Each row is a point on a landscape with many peaks, with its height.
From any point a climber steps to the highest of the 2 points nearest to it. It stops when none of these is higher. Distance is the straight distance between rows; heights are no part of it.
J928 height 385: [120 131 162 100  73 158 130 151 117 119 185 134 132 135 152 102 110  54
  98  83 103 131 176 102 129  81 119 145 119 107 162 155 120 137  94 130
 134  70  93  85 141 106 120 116 178 161 198 183]
J529 height 265: [127  87 119 130 166 140  56 100  62 123  70 164 124 133 125 119 136 124
 107 121 150 117 106  77 138 107 119 169  91 178 138  91 131  87 107 145
 123  86  65 114 186 157 167 106 144 137 132 115]
J479 height 513: [116 166 155 166 138 132 133 171 138  92 114 104 141  71 149 168 131  92
 127 132 152 151 116 117 176 102 118  63 101 108  84 124 129 143 209 154
 105 177 130 142  95  97 166 129 129  90 157 124]
J952 height 233: [ 98 116 147 112 117 151  84 154 153 184 145 168 168 119 153 118 129 104
 134 161 113 124 156 125 116 101 147 180 175 104 150 125 106 113 108  80
 170  75 118 147 234 120 129 118 121 133 130 132]
J140 height 186: [ 87 154 196 122  69 158 134 162 149  67 153 116  78 131 127  83 103  59
  42 158 121 153 123  73 145  77 134 136 103 128 109 187 126 133 125 126
 171 138 121 144 115 151 122 145 140 150 163 170]
J225 height 200: [123 167 189 129  84 196 111 144 163  77 116 131 106 113 142 132 104  67
 100 135 121 104 122 104 160  88 133 159  78 117 120 139 153 144 135 108
 151 160 145 141 146 148 167 117 115 152 144 178]
J345 height 364: [103 168 156 108  86 124 140 144 150 124 126  51  62 158 116  92 123 107
  66 176  91 108 142 110  91 109 121 105 178 169 108 201 104 147 104 166
 160 156 167 132  58 158 119 145 105 135 133 173]
J71 height 252: [136 136 149 133 181  89 102  84 116  96 156 210 134 184 154 119 137 103
 117 125 105 113 164 113 134 166  95 164 146 131 134 136 102 162 127 108
 126  72 110 110 162  61  93 122 148 103 162 118]
J561 height 170: [143 144 130 117 101 130 182  94 136 137 181 141 144 136 131 159 125 127
 146 130 104 136 119 177 107 200 115 127 115 117  74 213 104 126 131 140
 107 124 142 145 109  61 126 142 150  80  98 110]
J913 height 579: [121 120 108 131 153 137 117 162 152 139  80  99 130 140  81 124 167 160
 149 187 118 135 120 115 134 108 158 108 141 121 146 109 165 133 114 114
 125 187 159 131 160 155 141  95  70 119 110 140]
J438 height 734: [136 114 108 121 121  80 170 195 147 172 119  59 191  94 130 106 150 120
 145 131 137 139 148 114 126 121 138  81 151 103 145 105 101 141  96 149
 163 136 141 130 119 125 121 124 127 125 151 128]
J772 height 594: [104 123 171 157 176 106 134 156 129  75 126 120 157  99 175 113 148  90
 117 130 153 153 100  72 132 138 111 108 105  89 105 125  46 137 169  91
 180 155 151 122 111 133 106 137 103 139 180 117]
J814 height 455: [ 95 130 108 177 129 157  93 177 122 147 104 142 114 101 140 162 133 127
  84 133 171 193 117 109 148 110 118  51 129 143  83  53 170 124 129 164
  90 136 139  95 141  85 177 119 159  90 129 141]
J868 height 215: [126 145 168 108 106 176 111 138 146 118 133 147 122 116 156 119 116  97
 139 135 121  90 146 119 132 109 124 199 137  94 149 138 117 129 147 105
 163 131 135 125 178 129 136 125 114 171 128 148]
J685 height 671: [165 113 146 132 134 128 131 148 128 141 111 164 127 156 153  94 138 153
 179 123 154  95 143 107 117 167  96 121  64  84  97 129 153 110  83 137
 119 110 129 119 155 107 154 103 183  90 111  77]
J257 height 380: [ 66 147 131 195 129 149  75 128 133 146 107 116 130  89 146 139 106 136
 104 151 124 149  75 137 127 158 117 147 159 137  68 130  71 113 120 135
 159 117 146 148 135 149 157 162 104 189 107 102]
J912 height 426: [ 75 118 127 165 164 147  72 163 134 168 125 149 152  67 137 166 137  95
  90 118 140 197 136 104 153 111 114  81 162 146  91  77 111 102 152 172
 116  97 107 129 169  88 151 136 167 136 130 114]
J332 height 680: [127 160 122  80 116 151 134  91 146  97 110 190 125 185 136 141  83 145
 171  90 159  55 168 168 152 147 128 142 123 117 158 121 148 125 154 110
  94 184 106 175 142 140 121 114 155 162  68 112]
J305 height 210: [113 175 176 120  96 201 151 115 110  76 132 136 171 124 121 152 121 119
 126 129 150 126  94 105 161 169  84 131  59 118  73 192  87 130 159 142
 121 154 124 146 127  51 139 111 139  83 132 118]
J886 height 95: [149 136 134 177 127 147 139 107 181 135 126 164  49 140  69 137 161 127
 156  76  93 150 121 194 173  93 131 100 160 172 108 124 207 150 149 161
  44 137 125 161 104 163 148 115 115 162  91 105]
J220 height 352: [ 72 106 174  83  65 169  75 148 100 127 193 118 105 143 162  87 114  52
  64 144 123 138 139  85 110  90 133 160 125 137 119 146 114 136  82 105
 167  75  96  75 165 116 121 127 125 134 165 182]
J763 height 402: [ 82 108 110 148 163 124  94 131 127 169 104 109 171  70 111 153 130 118
 103 111 109 173 100 114 141 111 112 123 181 155  89 118 105  89 144 160
 127 100 128 127  96 124 151 128 120 171 141 121]
J900 height 567: [139 144 106 148 111 122 137 206 184 158 108 102 118 124 106 121 111 150
 147 103 154 141 175 115 150  97 149  94 175 104 148  42 177 136 107 139
  97 110 171 121 101 191 139 122 148 180  70 126]
J96 height 312: [143 154 138 127 180 127 105 120 124 104  93 153 169 125 126 143 154 131
 128 117 140 118 146 120 150 144 105 113 143 137 131 124 104 148 183 101
 107 166 124 153 160 101 131 123 122 113 140 111]
J874 height 391: [ 99 123  93 157 126 129 218 107 159 131 154 121  91 121  78 158 160 175
 133 130 142 213 120 204 128 130 173  68 200 122 118 127 134 183 172 112
 113 156 150 154 110 117  74 162 119 116 106 109]
J185 height 440: [144 120 129 123 177 118 101 141 126 108 112  99 123 115 178 108 103  95
 141 161 153 106 127 117 111 145 135 163  73 100 142 108 127  92 156 118
 157 146 144  89 142 135 138 129 123 103 128 154]
J327 height 641: [145 140 170 106 102 149 156 115 101  90 145 102 170 103 130 135 137 113
 144 103 139  82 106 134 151 119 134 149  79  96 152 138 112 153 134 101
 151 175 135 153  88 144 101 146  66 141 141 141]
J330 height 311: [144 128 112 163 132 108  98  99 127 184 103 186 127 155 120 120 113 181
 129 110 149  95 128 123 102 183 111 150 173 148 129 127 112 115 101 120
 128  70 114 165 168 158 107 124 181 157  93  36]
J278 height 639: [150  94 115  89 139  85 108 126  96 148  83 143 131 134 143  72 180 124
 150 107 102  99 119 132 118 104 132 149 170 141 167 160  85 128  83 110
 132 117  96 139 141 154 123 113  43 158 170  96]
J542 height 627: [142 128 111 115 102 111 190 130 115 131 154 108 165 149 141 143 134 148
  95 121 136 154 128 136 103 162 131  96 121 152 145 102 114 174 108 102
 128 157 165 147 107  85  85 121 135  78 121 161]
J213 height 487: [ 97 167 131 131  90 143 169  62 135 104 113  80 130 147  94 116  79 158
 108 120 134  81 125 146 105 178  99 110 180 134 118 182  84 119 152 128
 153 123 181 151  91 127  70 160 151 215 116 116]
J675 height 533: [145 141 104 138 133  90 124 172 183 150  86 136  85 143 131  81 136 134
 182  92 153 108 148 147 152 114 128 101 165 128 152  76 150 133 141 137
  84 147 164 173 126 232 140 130 119 179  85  83]
J672 height 649: [123 165 123 124  69 173 120 105 116 126  98 173 138 161 117 153  90 168
 121 104 136  71 155 164 133 144 129 189 112 160 142  87 140 125 113 105
 107 163 143 180 165 141 131 132 128 178  79 152]
J971 height 462: [179  91 120 131 138 111 149 111 175 171 169 145 182  93 117 183  96 152
 174 128 112 110 118 160 117 164 100 152 151  76 126 162 145  85 149 139
 140 102 122 126  95 133 138 139 165 105  98 107]
J434 height 201: [122  98 143 146 109 133 124 137 110  81 133  93 119  62 136 132 131  82
  77 118 136 185  85 109 145 102 130  60  74 164  55  98 143 127 112 160
 145 120 105  85  57 116 120 140 117 105 170 146]
J545 height 345: [ 96 141 144  81 122 102 108 160 160 115 149  70 105 157 150 126  93  96
  50 183  91 143 133  81  78 123 120 123 150 150 125 167 101 157 131 135
 162 147 144  89  85 147 112 142  89  98 153 224]
J771 height 287: [130 108  87  96 195 118  71 134 119  91  43 137 144 165 128 118 107 127
  84 143 162 150 102  73 130 123 137 156 126 158 180  65 152 100 163 120
  88 148 105 109 173 177 139 103 104 139 126 152]
J157 height 337: [108 154 177 200 168 147 138  98 139  80 148 164 122 116 129 143 116 160
 137 108 126 144  83 140 144 179  81 141 151  70  66 157  90 151 169  97
 170  95 162 133 116 136 107 162 135 181 129  74]
J86 height 328: [116  99 138  87  45 173  79 125  68 108 159 122  94 146 135  96 131  86
  74 124 121 146 111 104 129  68 156 156  72 161 121 127 161 141  37 113
 142 103  85  83 127 145 126 119  90 122 152 180]
J130 height 410: [112 146 145 168 133 135 113 111 122 134  87  84  37 133 105  89 144 150
 128 164 118  92  89  84  88 102 127 119 151 138 107 199 126 111  91 172
 185 121 128  82 107 152 157 112 148 192 137 111]
J273 height 297: [157 117 112 115  74 142 135 112  60 104 129 130 126 152 145 129 141  93
  89 101 134 139 108 103 131 137 150 107  42 196 149  83 148 152  87 126
  77 149 111 104 131 114 143 107 109  62 143 152]
J546 height 608: [135 112 151 130 144 107 128 156 109  93 134 151 110 130 158  90 115 113
 125  83 153 128 146 106 127 139  98 137  76 108 116  99 131 122  99 145
 113  81 101  80 119 120 121 111 192 149 140 114]
J57 height 585: [115 134 118 111  88 154 205 157 155 106 147  93 132 158  85 131 118 151
 116 149 146 146 151  93 109 134 166  57 111 116 179 103 159 183  98  97
 116 184 184 154 133 115  75 121 152 116 125 170]
J300 height 456: [ 91 157 156 170 142 147 114 168 210 139 100 119 103 111 116 105 123 136
 144 158 120 117 163 100 136 102 129  98 178  91 116 150 137 120 170 133
 139 151 150 138 166 176 161 125 153 187 120 142]
J719 height 191: [152 158 148 109 118 169 183 122 132  90 161 164 170 122 120 167 128 166
 182 146 158 143 125 147 156 171 113 114  85  80  46 204 113 123 157 140
 116 152 145 143 110  45 151 133 154  89  83  96]
J49 height 463: [161 113 121 120 163  78 128 164 120 139 123 113 151 112 201 125 110 129
 161 128 171  88 134 128 132 155 102 131  66 106 132  83 105 113 156 160
 130 145 140 133  84 115 167 136 166  94 115 104]
J706 height 609: [166 121 115 141  92 120 152 151 205 146 143 130  85 150 103 132 105 162
 183 134 120  99 177 142 123 130 125 132 146  90 163  92 214 123 109 142
 103 119 140 132 112 177 137 116 165 135  70 134]
J538 height 257: [119 129 141  58  44 190 153 116  68 154 151  95 164 104 151 120 106 106
 159 123 138  75  93 134 128 121 113 144  21 116 111 147 124  84  80 158
 147 140 123 120  97  80 154 132 125  81 132 154]
J612 height 386: [128 152 153 135  97 132 153 125 117 127  96  49  70 153 113  72 139 114
 141 148 114  64 122 100 107 120 105  94 113 133 134 206 127 141  88 175
 163 139 167 124  76 135 125 127 127 152 148 114]
J933 height 507: [161 148 122 141 141 130 151 138 150  97  93 118  99 151  97  94 164 132
 154  94 136  99 132 126 148 116 129  81 142 122 153 101 180 149 130 143
  80 147 160 138 118 166 122 116 113 156 114  96]
J29 height 467: [178 124 106 169 167  58 154 114 131 181 127  96 135 137 129 111 166 171
 145 137  97  98 111 144  88 177  94  97 166 132 123 164 123 139 141 148
 135 131 160 121  98 129 129 142 121  94 124  91]
J117 height 551: [ 55 149 159 152 108 118 119 124 110  76 128 149 173 140 174 122  89  54
  69 112 150 143 113  86 118 146 117 122 126 121 101  97  31 138 151  98
 176 125 145 137 119 125 100 155 121 164 142 149]
J691 height 465: [173 112 156 143 134 119 155 146 174 111 131 132 156 127 106 129 160 147
 152  90 112 121 139 132 158 112 110 131 135  95 140  92 148 164 117 109
 123 100 157 131 131 145  79 131 107 141 142 110]
J196 height 232: [150  62  88 122 121 112 102 132 100  95 170 129  86  86 101 134  88 160
 140 112 150 195 110 151 134  86 163 179  69 122 130  79 168  95 115 128
 119  88  74  45  71 164 112 151 100 146 132 164]
J277 height 334: [ 94 132 136 154 165 112 137 140 148 116 119 153 129 133 105 135 146 137
 130 152 122 181 151 132 123 137 142 114 191 141 108 147  93 151 178 102
 125 138 124 168 181 100 107 136 107 132 154 123]
J148 height 267: [ 96 122 147 165 163 104 125  99 128  66 182 206 130 182 120 126 123 138
  86 116 142 169 145 131 114 168 127 143 146 128 101 121 108 174 116  80
 147  91 123 122 167  81  72 142 160 130 129 129]
J551 height 494: [174  80  81  92 133  77 155 131  63 164 127 127 182 129 180 128 138 119
 147  95 137 115 129 125 138 144  92 128  61 133 136  83 113  97  99 142
 101 110 111 113  84 108 130 137 141  84 135 116]
J813 height 544: [147  61 102 127 128  83 106 134  51 129 142 155 136 113 161 108 106  94
 111  78 152 141 131 124 152 115  95 136  58 145  96  65 111 109  93 152
  92  59  65  64 105 116 120 133 151 101 148 136]
J573 height 107: [121 176 102 157 140 122 158  95 172 127 118 112  28 162  58 130 140 116
 123 108 108 153 140 192 150  92 139  61 185 184 118 163 180 126 194 169
  63 155 128 145 104 159 121 126 140 138 106 119]
J988 height 396: [157  96  99 105 120 138  96 151 116 169 125  71 132  91 118 149  99 168
 158 171 105 108 101 119 103 121 155 198 143 115 130 132 126  85 110 137
 186 120 151  91  74 168 153 160  83 135 122 149]
J804 height 550: [128 140 127 129 146 142 124 178 141 155 103 110 172 115  84 179 167 175
 156 194 123  95 162 120 117 105 114  75 137 109 145 111 171 102 164 121
 143 196 134 139 174 104 143 114 130  99  85  93]
J818 height 259: [116 112 117  95 187 132 155  84 112  94 123  73  90 143  56  87 142 166
 144 151 145 134 112  96  95 124 166 125 137 119 190 171 134 106 160 129
 153 135 130  76 152 160  91 147 139 161 128 117]
J53 height 406: [163 121 133 114 123 113 146 127 153 157 167 141 182 121  81 142 125 164
 146 110 111 114 161 135 133 119 135 161 176  91 179 110 130 128 106  98
 138  37 128 143 171 148  79 116 160 153 113  94]
J518 height 359: [154 115  87 112 112  53 131 127 150 222 135 161 170 138 145 147 120 147
 157 134 114 123 172 165 109 136 121 163 198 150 180 104 123 126  97  99
 117  60 124 169 150 186  98 131 155 141  96  88]
J333 height 148: [111 126  92 172 122  98 163  90 112 178 164 124 118 125 154 156 131 144
 112 119 123 164  88 208 119 195 106 100 111 163  50 172 117 138 133 166
  99 131 121 135  77  66 157 145 147  79 100  70]
J251 height 499: [108 180  88 138 168 101 165 139 139 159 102 103 112 112 100 150 132 153
 145 176 143 135 162 155 106 142 136  52 198 118 130 156 115 133 226 144
 114 210 145 162 137 105 141 152 141 112 118 113]
J446 height 552: [118 155 151 141 185 134 136 132 109  91 133 117 116 102 144 153 115  82
 128 169 129 136 138 136 145 134 135 124  87 124 109 168 110 113 222 167
 118 166  95 118 112  89 179 139 147  81 163 135]
J498 height 296: [164 138 114 109 198 102  57  98 131 115  34 173 144 160 116 137 133 127
 117 135 154  90 139 100 142 136 101 146 151 177 159 104 121 106 184 112
  88 162 131 150 179 154 136 113 115 124 125 107]
J454 height 272: [129 110 123  88 163  94 163  84 150  65 119  87 114 165  74  81 160 134
 139 125 104 120 158 102  95 130 134 113 194 128 177 168 111 151 174 124
 125 119 149  99 136 158  29 148 121 150 169 157]
J252 height 71: [142 106  92 128 114  87 114 131 138 165  92 187 100 150 119 112 161 147
 118  68  99 153  87 144 157  90 118 154 150 213 137  99 158 154 107 108
  62 126 105 147 122 189 123 114  47 139 138 150]
J183 height 693: [134 107 127 115 136 139 152 108  96  96 121 132 127 129 128  83 180 126
 156  96 131 114 120 138 143 119 166 155 109 107 166 134 100 152  86  90
 167 126 129 144 122 166 102 119  67 170 133 107]
J557 height 394: [167 113 151 135 107 145 146  82 131 145 178  92 123 129 103 150 121 169
 126 147  91  98 116 137  86 174 123 140 162 122 137 186 135 119 103 123
 158  90 175 111 121 101  95 136 135 110 146 130]
J861 height 327: [ 81 101 127  71 133 129  70 159 148 138 169  77 137 175 161 131  86 112
  66 216  98 160 112  83  80 103 160 150 141 125 126 119 138 148 127 121
 140 145 125  73 136 133 130 123 116  37 171 235]
J730 height 646: [149 119 119 114 116 105 129 140 165 132 134 169 124 141 151 147 109 125
 175 121 160  93 172 165 132 139 142 148 119 108 156  80 165 125 164 125
  95 161 118 171 113 157 172 130 158 125  67 122]
J621 height 650: [174 120 121 130 100 145 128 125 100 152  97 148 141 171 111 123 150 196
 156 117 148  60 109 127 109 167 107 120  94 142 133 142 159 118  70 135
 108 149 147 144 143  92 132  99 129 119  85  84]
J825 height 506: [159 135 144 125 166  75 154 110 125 111 126  97 101 156 155  98 109 141
 120 127 132 102 147 140  91 164 100 112 128 134 136 169 119 143 157 157
 113 133 143 103 101 101 123 128 155 108 138 114]
J798 height 299: [129 137 128 183 161  81 139 109 154 104 183 151 124 147 127 142 107 133
 103 129  94 160 118 156 110 181 103 135 173 100  96 153 103 151 151 108
 151  52 138 108 122 108  95 150 158 147 132 117]
J184 height 560: [120 118 117 102 128 149 175 139 102  90 143 107 133 177  94 105 132 137
 124 146 170 162 130  42 110 113 176  77  75 129 202  94 168 152  57  89
 128 165 156 140 196  98  93 121 183 109 150 151]
J469 height 705: [156 139 137 138 123 166 120 105 106 111 107 181 124 151 131 160 122 150
 130  95 147 105  99 155 147 173  98 137  77 143  97 128 139 142 118 139
  85 156 140 156 114  96 157 127 134 103 100  94]
J309 height 451: [156 150 108 103  81 125 198  62 132 121 154 113 136 159  77 119  88 162
 124  87 108 107 129 158 110 165  96 124 156 140 135 200 115 129 109 143
  75 104 160 120  57 106  68 136 142 177  94 119]
J425 height 531: [104 168  95 137 191 103 109 133 139 192  85 109 126 109 130 137 182 131
 163 123 154 126 148 131 124  94 115  39 206 137 113 150  97 114 214 143
  99 178 123 188 128 115 137 147 134 158 118  66]
J16 height 362: [ 71 159 133 205 182 128  92 151 131 113 120 159 152 101 174 127 142 140
 136 124 148 154  99 121 125 159  92 141 159 102  62 111  67 116 176  91
 164 112 166 146 154 120 134 169 115 188 117  66]
J198 height 679: [136 126 101 132  94 146 156 160 125 143 108  91 191  89 122 149 174 140
 127 125 145 145 109 135 143 118 151  63 126 132 139  87 122 160 126 122
 123 181 129 153 110  93 127 120  93 106 139 129]
J101 height 330: [177 108 182 111 159 149 129  88 160  83 146 173 152 114  94 148 121 133
 165  77  83 100 155 116 158 106  83 184 184  67 161 157 134 122 190 123
 132  63 123 109 131 137 101 118 152 160 150 114]
J555 height 278: [132  99 122  98 199 119  69 107  93  74  62 160 106 168 136  87 141 114
 100 121 139 142  87  77 141 128 133 162  99 157 149 127 115 130 113 112
 106 143  84  92 176 162 123 115  76 150 149 117]
J457 height 617: [107 145 136 138  96 162  92 125 144 142 103 146 187  92 111 198 133 146
 139 124 131  90 123 165 154 117 135 161 122 133 126  88 129 109 139 105
 135 174 108 180 169 129 149 126 101 160  98 115]
J378 height 518: [ 85 160 149 134 130 125 152 100 119  97 141 124 144 134 143 100 101 111
 112 132 133 105 137 123 104 153 108 151 151  93 136 165  34 138 151 105
 192 121 152 138 115 116  92 146 142 185 131 141]
J230 height 242: [ 98 112 138  86 120 189 126 106  73 139 160  85 157  64 134 126 102 120
 116 148 133 133 114 112 105 112 133 133  50 112 124 131 112  81 106 147
 187 114 114  89 126  87 133 111 143  91 169 161]
J845 height 130: [132 148  98 170 129  99 162 105 149 193 136  96 115 104 115 179 122 146
  98 124  81 152 103 192 141 146 115 114 149 193  85 159 156 142 165 179
  92 140 144 137  40 105 182 148 130 110 100 120]
J840 height 315: [ 87 112 131  70 112 142 103 179 139 156 147  94 145 126 188 126  99  88
 115 198 127 147 151  93 104 106 163 140 135 102 119  77 112 117  81 128
 165 112 118  79 154 130 133 132 119  66 153 213]
J635 height 184: [ 85 141 159 144  51 143 132 141 106  86 157 106 117 101 116 128  96  87
  54 117 126 172 105 110 143  96 140 108  92 154  58 139 119 126  89 143
 159 123 125 129  59 143 106 138 134 168 140 148]
J776 height 82: [135 156 121 114  95 138 116  98 162 143 111 181 101 143  95 135 150  88
 131  70  98 127 131 202 172  75 129 136 178 186 120 134 148 144 140 114
  59 153  94 184 118 167 140 102  73 151 128 148]
J824 height 58: [158 106 118 155 120 119 111  81 112 146 122 195  84 150 107 136 186 146
 124  79  88 136  93 187 142 113 127 158 150 190 126 141 146 158  57  90
  89  87  99 159 169 144 127 110  55 141 150 105]
J451 height 255: [140  88 152  98 141 138  69 168 155 141 138 143 127 107 146 106 129 113
 126 146 131 160 125  91 128  81 149 186 128  84 151  95 132  92 105  94
 151  53 118  87 181 153 126 102 114 143 171 153]
J34 height 418: [146 114  95 102 144 131 117 166 130 137 127  97 168  58 163 156  75 130
 151 163 134 116 109 139 129 122 129 175  81  96  99  62 109  81 142 128
 179 139 165  94  87 162 120 156  93 114 133 166]
J999 height 283: [155 123 130 159 132  90  89  94 112 144 121 185 125 170 159 125 118 144
 103  89 106  99 124 138 113 176  82 188 141 171 109 118 118 137  97 115
 120  58 135 149 163 119 125 135 146 125 126 118]
J515 height 563: [116 152 101 104 165 101 113 171 140 167  73 124 177 110 162 138 169 114
 155 123 181  98 157 123 132 107 130  82 165 140 163  81 100 109 168 123
 117 195 111 176 139 143 150 125 121 129 100  56]
J879 height 227: [ 87 148 149 134 111 198 146 130  95 108 114 100 133  81 130 139 138 124
 129 165 147 128  99  93 142 111 119 119  72 105 108 153  99 113 134 141
 168 168  99 130 157  74 149 108 165 124 162 133]
J415 height 360: [114 119 114 167 153 132 142 105 139 116 154 126  92 113 104 150 166 162
 118 156 117 209 103 172 126 129 187 122 163 131  95 154 149 140 150 114
 133 128 105 139 121 128 125 139  75 127 114 130]
J512 height 335: [142 130  59 135  96  79 107 128 116 205 108 151 138 162 145 134  86 196
 131 147 152 104 151 125  85 177 127 173 159 176 163  87 117 109  73 115
 115  71 151 146 143 176 106 140 170 143  66  98]
J410 height 510: [163 140 145 142 101 126 128 131 177 185 141 119 172 103  77 201 148 200
 151 164  95  87 123 171 106 129 104 117 138 107 117 136 177  90 123 122
 143 143 126 148 131 111 140 120 136 106  85 107]
J108 height 429: [202 109 115 132 144  98 120 112 114 149 116 101 134 132  97 134 137 182
 147 139  93  65 116 105  88 147  97 156 133 137 164 130 146 115 110 135
 149 101 187 111 119 154  99 127 110 100 126 135]
J14 height 511: [120 130 109  75 137 124 178 113 124 111 193 158 115 189 148 108 149 104
 162 113 122 143 192 139 142 142 160 124  93 106 191 142 148 177 109  96
 106 149  90 158 174  77 111 102 167  77 133 147]
J925 height 118: [ 83 176  87 143 110 121 152 116 179 161 138 110  66 127  89 149 112 140
  86 142 114 192 131 188 128 124 159  91 197 198  89 133 159 154 168 163
  96 163 140 146  71 119 150 136 130 135  83 158]
J916 height 276: [134  94 114  88 137 100 130 141 118 125 165 115 153 100 130 115 135 128
 126 134 117 195 128 126 115  98 186 148 136 109 176  86 117 123 112 112
 145  97 101 103 136 121 102 118  98 120 148 181]
J608 height 661: [107 106 125 141 183  94 152 193 132 141 128 103 178  76 130 122 175 107
 123 137 153 178 133  86 139 115 139  63 152  92 126 109  60 145 154 108
 153 124 114 116 135  99 112 133 132 122 193 119]
J381 height 270: [ 94 140 119  64  38 199 125 109  55 120 155 120 169 123 157 126 112  76
 118 106 138 105 135 119 148 114 151 165  59 128 159 122 105 115  95 116
 144 149  97 140 134 110 137 113 107 108 148 179]
J471 height 250: [160  70 125 134 139 128  79 103  67 108 121 151  69 113 126 122 110 137
 123 118 147 130 107 123 128  99 149 171  46 149 136 117 178  73  98 156
 120  83  77  64 118 146 163 134 128 134 140 137]
J456 height 545: [135 142 128  87 156 111 141  79  85  86 100 144  99 161 154  96 130 107
 156  94 127  85 154 131 137 150 131 130 107 150 150 182 105 150 111 132
 122 139  91 140 115 110 135 107 139 136 146 104]
J406 height 428: [152 116 160  73  87 146 155 151 121 126 166 155 164 143 171 100 134  72
 153  77 114  86 175 119 138 108 111 153  89  75 158 146 110 143  85 104
 154 112 105 125 153  89 126  95 152 132 167 134]
J624 height 427: [137 110  86 166 152  82 186 129 156 179 139 102 168 108 117 146 167 153
 136 131 112 171 127 169 117 140 130  78 188 138 124 139 132 160 165 122
 126 129 155 139 108  84 110 148 123 104 117 107]
J38 height 313: [126 144 121 105  68 192 128 107  56 100 154 111  99 149  82 109 131 101
 101 113 123 149 114 119 149  90 160 131  37 169 160 137 192 120  47 134
 112 140 108 125 125 121 131 100 120  96 152 159]
J246 height 282: [ 96 124 122 112  54 204 133 126  53 123 119 130 150 138 167 129 124  80
 130 112 155 115 125 118 160 137 150  93  30 142 127  51 129 136  80 118
 103 156  96 124 182 102 163 102 131  74 125 152]
J741 height 476: [ 98 164 127 131 124 136 157 150 194 129 105  88 116 111 105 134 109 137
 156 182 133 106 169 146 111 132 159 123 169 102 149 148 117 132 206 134
 146 205 151 143 132 147 144 137 128 147 101 159]
J412 height 217: [130 105 114 141 120 138 121 157 121  89 119  96 102  86 114 137  90 131
  97 109 160 184 103 124 161  98 165 122 104 128 106  76 173 116 126 169
 114 123 102  67  70 138 140 126 131 143 122 153]
J89 height 295: [128 112  96 101 146  62 122 172 133 164 162  79 186 119 176 122 111 125
 105 164 125 169 148 113 102 116 143 122 153 115 143  60 108 140  98 116
 154  81 132  83 138 112  88 125 154  77 140 191]
J979 height 588: [125 103 118 114 148  99  99 111  70 159  92 148 159 130 169 119 171  90
 137 102 121  76 124 132 140 134 114 138 118 143 138 143  80 144  87 134
 149 135  93 157 141 105 159 115 106 122 153  90]
J745 height 728: [161 109 121 178  98 117 115 111 146 174 132 194 115 150 150 172 106 169
 137 110 125 121 106 171 139 180  93 121 122 152  71 115 172 102 117 155
  82 111 129 158 121 122 179 134 172 104  88  93]
J559 height 481: [120 184 124 175 131 157 110 171 132  84  93 131 119 105 148 168 112 126
  77 159 167 192 105 103 148 117 131  76  92 125  81  96 188 134 188 141
  88 206 171 113 112 121 180 147 122  77 125 145]
J447 height 263: [107 131 138 156 143  92  73 154 139 129 129 183 138 149 164  99 102 110
 102  98 139 125 129 111 110 156 104 184 147 145 105  65  90 143 119 100
 127  76 155 132 185 156 123 151 128 167 117 144]
J715 height 655: [135 121 151 180 113 133  96  89  98 186 120 172  83 137 174 144 134 122
 147 155 104 113 122 166 123 160 117 123 112 130  81 173 164  94 112 158
 120 110  87 139 136 115 203 124 157  74 103  93]
J701 height 595: [136 155 156 167 156 139 118 102 119 103 134 145  62 133 140 125 125 100
 143 162 112 122 132 155 140 134 148 130  83 116  97 202 164 113 169 160
 109 133  83 145 116 120 197 129 144  85 114  97]
J358 height 417: [147 144 123 131 115 124 149  66 134 115 152 118  87 147  83 124 105 160
 114 124 102 124 120 162  97 149 138 148 167 165 145 169 142 141 134 133
 120 109 136 116 105 149  90 140 119 155 120 152]
J90 height 604: [116 150 131 114 104 172 124 126 124 118 107  84 116 109  99 121 140 139
 128 159 138  98 109 133 138 105 159 144 102 126 145 146 134 116 120 123
 151 189 145 141 113 153 136 130  58 139 109 155]
J166 height 471: [131 109 122 105 142 116 149 141 112 120 166 175 130 140 189  96 156  90
 185 113 116 130 173 151 145 144 148 142 110  83 144 111 111 160  79 109
 140 105  92 130 161 107 129 112 129 109 131 104]
J169 height 587: [100 138  92 119 109 111 112 168 120 167  69 118 195  92 128 159 116 148
 150 121 170  91 124 146 145 100 138 141 142 140 137  64 103 105 137 131
 122 169 125 191 127 174 150 143 123 187  75  86]
J162 height 393: [192  81 175 155 157 133 130  77 157 150 183 156 140  93  92 167 133 143
 165 105  69 137 126 148 143 136  97 141 194  56 140 198 148 108 168 149
 139  53  96 113 100 140 109 126 169 117 151  87]
J46 height 293: [169 102 144 107 196 102 128  77 149  86 157 131 120 128  94 123 110 128
 148 117  84 109 150 117 114 142 126 167 181  97 198 162 117 116 216 129
 125  81 145  95 134 153  57 136 123 131 149 145]
J838 height 434: [ 92 131 162 151 145 134 120 147 174 110  93  96  57 130 119  73 167 134
 146 153 112 142 114 111 112 104 143 111 155 101 113 183 126 130 125 131
 155 138 147 117 144 182 143 120  91 169 143 115]
J430 height 540: [115 128 126  72 123 152 162 126 113 106 186 124 116 170 132 111 123 122
 146 128 137 143 153 113 126 106 179 131  50 131 186 109 191 141  50  94
  87 136 127 130 197  87 123 108 161  73 158 173]
J153 height 374: [153  90 117 118 151 138  95 154 139 175 118  82  93 120  91 128 148 132
 159 161  86 123  97 102 121  64 150 151 152 120 146 139 172  83 101 166
 155 121 128  71  71 175 162 108  73 108 140 126]

Where does a climber stop that starts at each point below?
J798 -> J745
J529 -> J183
J230 -> J438
J451 -> J332
J330 -> J332
J838 -> J332
J454 -> J183
J252 -> J438
J824 -> J438
J818 -> J438

Call two points neighbours if one is among the 2 nearest of the other. Go from one point of each pair to the other, from neighbour to neighbour, staying as high as possible. Name the lowest point that can't be avoided.
J685 / J438 -> J153
J183 / J438 -> J557
J685 / J745 -> J621
